Points, in no order, along strands that fork, close into loops and pass close to each other.
In the rows, zero is written as 128.
Points whose rows are less than 100 apart are linked; no others are. Some points are linked to none.
Tuz: [124 176 146 116 146 164 139 156  98  88 171 114  89 103  78 130 104 197
 143 129  92 152]
tus: [168 117  78 116 174 118  83 107 100 190  72 152 164 147 153 154 149 104
 140 130  57  83]
Fudur: [137 132 131 158 156  76 104 111 134 191  54 176 165 157 163 177 124 105
 150  65 102 123]
bili: [160 116 127 157 108  77 159 153 194  81 144 106 162 181 151 116  97 136
 124 181 166 191]
Sav: [145 129  89 144 152 107 127  92 127 157  87 141 164 108 149 147 147 143
 124 123 101 117]
ger: [120  76 215 141  99 244 109 150 103 124 186 118  85  98 105  95 123  79
 200  94 177 104]
Mot: [124 117  47 150 128  64 154 155 155 123  92 163 154 188 184 151 130  72
 107 155 149 167]
nak: [152 145 144 114 151 131 155  96 143 106 132  78 129 120  89 119 122 168
 101 113 105  98]
resob: [123 176 101 106 165 143 132 178  73 110 124 139  74 114 120 135 139 171
 127 129 104 104]
gis: [144 157 133 141 158 107 135  99 117 148  66 144 127 110 128 147 114 142
 123  36  95 109]
Dutir: [149 108 144 115 112 127 142 130 143 103 204  83 123 128 120 117 149 143
 144 131 192 144]
buv: [148 114  96 134 149 120  88 134 134 158 130 154 150 127 148 142 175  86
  95 177  94  88]
Faker: [122 162  74 100 142 143  85 167  77 135 109 171  89 126 140 118 132 136
 132 135  98 109]
lezez: [123 112  83 182 164  85 150 119 113 162  48 168 153 142 192 156 131 134
 134  98 108 169]
siz: [145 153 127 125 142 130  93 125 112 205  50 161 142 157 104 150 106  88
 142  88 102  77]
kulun: [141 127  64 135 153  90 136 108 137 144  96 136 166 134 151 130 112 153
 125 139 148 148]
lat: [133 133 142 134  81 102 130  93 187 182  89 141 163 151 104 145  90 102
 116 108 171 140]
fup: [140 108 136 104  70 129 126 107 121 148 121 112 121 149  99 119 114 127
 107 121 173 107]
Lise: [102 119  69  95 151 113 119 115 105 100 101 152 129 123 163 147 154 119
 152 143 104 112]
fuv: [112  73 163 112  80 149 141 126 121  86 169 112 107 156 138  84 133 163
 179 148 180 186]
reku: [146 128 139 135 124 164 143 104 131 115 163  91 145  97  86 106 146 186
 119 135 124 126]
Dulag: [131 159 169 123  73 177 137 122 114 112 135  94 120  79  73 114 104 160
  98  50 119  84]
ret: [175 109 117 217 167  74 145 115 140 175  44 125 179 186 126 120  75 147
 152  67 136 186]
Les: [151 172 126 120 155 183 146 162 102  92 155 128  68 121  68 125 148 165
 140 126  66  67]
rava: [129 141  96 104 172 149 108 124  97 125 145 143 109 117  95 166 170 115
 138 164  61  84]
Kap: [104 152 185 143  82 114 131 136 160 142 120 115 125 136 124 110  69 119
  70 106 134 157]
vad: [133 109 112 127 184 116 120 127 143 128 167 133 150 135 147 137 157 102
 145 221 129 121]
lanoz: [124 108 143 102 106 128 148 114 143  93 147  84 113 153 103 102 136 123
 120 129 178 113]
noba: [123 120 152 125 163  92 178 131 165  86 183  90 127 120 140 137 163 139
 125 180 151 164]
paf: [126 124 146 144  98 112 134  75 192 206  66 156 177 150 135 152  93  76
 126  81 141 113]
Tozet: [125 162 140 123 163 185 135 179  87  81 183 123  74  96  88 115 143 166
 173 144  82 114]
viven: [111 135 121 119  80 139 117  90 123 174  92 139 132 111 133 136 126 101
 118  87 117  92]
binu: [125  54 184 119  72 190 125 131 132 124 188 129  96 133 158  88 163  87
 197 123 175 133]
Vod: [119  63 157 111 100 177 103 138 127 124 180 125 113 120 182  98 163 116
 209 149 157 158]
Fisu: [131 144 113 122 177 106 144 150  91 114 116 110  82 140 119 136 131 148
  91 120 117 125]
Med: [118 131  75 150 137  89 121 163 132 128  72 177 138 169 187 130 107  85
  98 159 135 152]
mit: [123  89  82 108 160 142 136 139 116 107 137 132 125 110 137 100 127 168
 154 203  81 132]
Ziv: [116  91  83 112 112 133  84 129 119 135 137 153 148 148 165 126 164 116
 133 215 114 149]
zaru: [ 98  70 199 118  70 213 106 139 123 137 188 147  90  91 129  82 139  76
 179  93 162 121]
Ris: [130 103 102 141 141 144 127 135 147 116 129 144 135 119 160  80 118 157
 119 203 102 152]
sefov: [125  89 128 114 143 144  93 128 123 103 177 132 134 137 142 119 165  89
 180 204 109 108]
tolaf: [160 117  93 132 161 129 113  94 132 164  62 137 142 136 135 136 141 132
 125 112  89  63]
Lan: [149 150 130 106 105 110 133 108 160 119 136  76 176 121  95 114 105 159
 117  91 179 129]
sor: [115  87 164 128 119 155 116 117 132  91 194 127 119 138 115 125 171  93
 193 159 147 115]
Fevu: [132 177 140 103 121 156 107 147 118 144 124 125 108  99  94 110  95  98
 109  87 101  61]
vigid: [148  79  85 121 124 104  84 119 116 154 144 148 158 151 165 171 186  74
 124 192 102 125]
tinu: [132 145 176 100 101 146 122 146 112 127 159  99 114 137  46 114  98 125
 110 107 168 131]
lov: [145  96 149 128 138 112 162 126 190  88 173 113 130 154 136 129 163 103
 153 187 155 146]
Zom: [136 184  80 104 141 131 105 153  93 161  79 157 109 115 120 135 100 155
 127  98 102 108]
lozu: [ 99 136 150 118  83 169 119 108 118 138 128 140 114 121  55 147 104  76
 113  72 128  77]
ror: [147 150 136 125 158 108 139 142 151  95 149  78 156 117 142  99 104 161
 112 151 171 170]
gilim: [ 94 118 125 122  97 139 116 125 100 115 141 168 108 114 156 145 192  94
 123 146 116 114]
fipiv: [141 180 142 139 156 172 118 129 100 112 159 122  98 102  67 167 152 142
 122 115 135  86]
dig: [ 90 124 163 142  72 119 139 130 155 135 120 144 124 141 140 119 116 126
  97 131 146 147]
muku: [139 142 134 132 155 125 120 102 141 140 174 118 141 118 100 156 159 135
 123 167 158 125]
muba: [ 94 126  93 102 116 115 142 128  90  97 105 137 110 129 140 131 126 146
 139 149 128 143]
fimul: [124 159 142 100 124 104 135 136  95 105 123  82 112 134  77 132 101 144
 107  91 156 130]
Zepe: [147 134 162 110 117 124 132 137 137 104 178  58 162  99 118  93 125 164
 130 111 179 153]
vipo: [139 188 110 104 156 137 112 135 112 129 105 136 116  83 109 114  99 130
 131  92  99  98]
sosos: [157 109  73 125 180 119  91 123 100 162 119 147 148 131 150 166 162 102
 129 179  48  92]
fupe: [115 101 121 132 120 114 125  92 122 141 114 152 132 135 148 167 185  88
 105 114 122 106]
liku: [ 83  97 163 108  83 175  79 169 114 133 142 153  98 114 154  69 112  87
 138 152 125 121]
lafif: [133 105 165 112  62 164 130 111 130 148 157 116 118 105  93  99 129 117
 103 106 174  97]
vuma: [116 115  89 125  79 130 104 101 151 137  89 154 163 146 136 114  97 136
 134 146 125 128]
Tabud: [118  99  80 129  98 142  93 102 118 137 100 160 162 162 138 126 139 147
 132 185  99 139]
nidum: [128 137  55 106 133 135  82 163  96 145 106 170 124 119 168 100 124 124
 108 172 107 122]
fivi: [120 124 110 138 143 154 101 109  80 111 133 149 117 115 105 199 203  96
 143 139  66  93]
nir: [116 140 146 114  92 197  90 165 102 147 155 158  88  95 130  80 129  94
 132 125 114  83]
pupan: [126 137 144 136 106 187 115 118 114 133 152 152 119  68 112 135 174 118
 110 112  98  83]
zugi: [125 187 137 125 113 133 124 120 120 170  76 137 123  90 119 144 103 139
 111  29 111 103]
munen: [115 107 181 103 124 156 134 141  98  71 181  78  92  97 120  91 143 133
 147  98 162 129]
Sude: [126 101  68 138 130  75 159 113 167 107  75 157 159 183 182 182 131  86
 147 148 115 164]
vomut: [131 173 111 129 196 147 149 131 110 122 154 137 111  54  94 168 151 183
 139 164  79 116]
varev: [ 95  84 148 100 124 165 117 133  95  98 176 117 102 129 146  87 153 139
 206 146 176 169]
Nuru: [125 169 181 136  91 129 131 159 125 134 137  93 134 111 102 120  93 155
  67  82 122 153]
dero: [129 199 154 116 109 117 127 157 102 151 105 109 120 104 112 129  92 144
  77  43 123 128]
mor: [162  88  86 208 188  57 169 100 140 175  50 153 183 172 166 144  96 160
 157  74 139 174]
Pag: [144 158 111 147 182 120 137 107 138 151  71 136 141 107 135 143 112 178
 136  85  78 122]
Guse: [128 127 168 148 100 101 177 105 203  91 155 112 146 140 145 113 133 151
 130 155 128 171]
zadud: [131 110 142 124 110 188 117 125 118 134 182 140  93  73 138 110 186 151
 128 150 123 103]
rudu: [141 103 144 153  92  97 159 165 179 108 162 119 121 166 168  93 132 134
 121 176 195 174]
Ver: [108 133 104 146 124  89 128 147 145 129  68 130 126 172 143 107  60  89
  88  99 156 154]
Nenet: [132 112 166 133 113 191 115 146 113 113 183  89  94  80 128  76 163 148
 146 117 156 111]
pired: [121 139 153 110 137 131 141 164  81  81 192  82  93 106 126  95 120 183
 138 108 155 159]
baf: [ 89 138 118 126 147 118 100 136 108 139 139 162 124 114 185 161 164  94
 109 148  88 139]
fil: [176 139  75 169 183  83 166 131 147 128  93  91 189 144 151 121  68 155
  98 114 141 181]
kuz: [123 140 139 132  98 200  76 143 111 169 159 171 110  80 103 125 150  90
 120 138  96  76]
debek: [122 131 155 120 131  87 162  77 164 116 113 115 140 143 108 181 131 116
 127 100 146 122]
Lek: [104 154 112 135 173 123 149 125 130 122 131 135 130  87 133 157 138 164
 123 156  92 143]
Roge: [127 143 127 138 118  78 169  83 185 107  89 138 151 166 142 174 116 114
 142 102 153 156]
geg: [ 98  82 177 113  53 194 119 128 117 147 183 129 100  93  98 109 118  91
 137 101 171 108]
tet: [101 112 172 136 146 115 150 139 130  90 184 106  92 119 151 114 150 150
 137 174 157 176]
Kemo: [103 131 155 102  94 153 103 171 119 105 151 129  86 118 127  65  96 131
 137 124 138 133]
pupo: [120 112 108 125 113  97 132 123 135 157  54 149 125 184 159 123  99  94
  86 103 126 123]
lubop: [118 131 167 129  76 191 123 100 116 150 128 124 116  95  64 126 111 139
 121  75  97  64]
Piga: [103 146 120 105  95 135 116 141 106 111 125 145 100 129 114 101  98 150
 118 127 128 131]
Sugi: [169 138 128 138 143  98 150 101 148 133 111  78 174 135 112 130 109 175
 101 110 129 130]
palog: [127 125 110 113 161 164 143 155  92 105 169 127  90  87 120  93 137 191
 149 175  88 119]
megu: [139 115 130 163 139  85 131  98 175 181  43 158 174 169 174 139  93  79
 149  63 122 120]
Mif: [144 147 154 149 140 121 121 118 141 161 115 123 128 105 119 156 130 138
  76 107 131 115]
Fum: [134 110 111 143 115  99 102 124 150 177  46 155 149 163 181 122 118  71
 105 131  90 101]
Tane: [123 101 161 116 100 110 145 174 169  96 163 106 102 175 156  86 107 104
 143 148 179 181]
tafid: [121 125 130 133 131  90 148  87 151 122 140 119 126 115 130 172 185  94
 110 114 149 100]
zovid: [126 143 107 115 158  83 144 120  96 110 112  93 113 151 112 132 106 173
 107 124 157 168]
gefe: [ 90  87 178 138 120 132 157 128 129  99 200 136  99 129 149 151 185 117
 161 180 155 182]
Fel: [142 139 129 153 158 119  94 124 109 206  29 169 150 148 137 143  98 126
 169  69 100 109]
lekoz: [158 142  91 140 125  87 156 139 145 105 109  76 182 171 131 113  72 146
  97 110 164 175]
Sofal: [144 118 112 140 147  95 152 132 203  88 154 120 153 169 145 133 109 116
 121 180 152 147]
zatol: [129 169 188 118  86 141 147 147 109  97 161  90 102  94  98 110 118 169
  84  65  97 132]
Vodeb: [139 127 139 137 184  80 167 140 149 109 141  86 149 115 130 129 120 147
  96 164 120 158]
letep: [171 144  92 199 165  86 149 125 136 150  63 119 195 167 126 129  58 164
 123  93 149 190]
tened: [123 132 174 139  71  98 150 126 192 105 147 117 129 158 137 143 136 109
 113 131 143 135]
Patod: [101 139  92 136 172  99 127 130 124 129 126 154 129 126 163 158 128 123
 115 186  78 160]
lale: [101 120  84 116 120  81 159  95 167 101  98 151 170 149 167 166 137 106
 158 125 145 147]
sir: [121 121 116 116 187 106 141 122 125 127 174 125 136 132 100 154 152 131
 147 199 155 151]
tiz: [113 163 140 117 122 124 137 172  65  99 159  91 102 108  87 119 101 207
 114 112 121 160]
tob: [111 141 100 131 127  83 122 155 127 117 106 153 110 160 169 126 115  96
  95 124 168 157]
lufu: [140 129  92 138 103 112 136 116 158 121  90 129 164 169 132 111  91 143
 106 143 157 162]
fikid: [133 149 102 133 189 149 139 115  95 145 137 145 130  77 121 188 175 138
 124 177  45 102]
gozu: [140 113 131 132 120 113 100 123 143 201  43 165 148 177 131 135  80  65
 132 101  95  83]
Tidu: [151 174 161 120 129 165 108 150 101 108 173  93 108  94  60 131 122 146
 123 111 146 112]
ler: [104  83 173 101  97 153 123 126 143 105 162 114 104 134 100 105 135 112
 170 140 163 111]
las: [137 143 142 127 171 139 136 104 117 100 166 105 128 122  77 169 168 128
 125 138 150  89]

How many points has the smallest loop of links through each point below? Write none if it is on no loop.
Sav -> 11
lale -> none
Sugi -> none
Pag -> none

A fork is a point with three links, a tip a point with one. Leave the first point through the second and follow the links. Name the first fork or tip that comes.
paf, megu -> fivi
liku, nir -> Tozet
lale, Sude -> lat
tolaf, tus -> lufu
ler, sor -> Faker
Tuz, tiz -> Lise
vuma, Tabud -> Sav
fipiv, las -> lanoz

A piece is two or more points that can be reached from each other along the links. Count, over all rows, the pieces, the separate loops (a circle has one, a figure eight two, a Y none), the forks (points with three links) and the tips (points with one).
pieces -> 4
loops -> 1
forks -> 9
tips -> 15
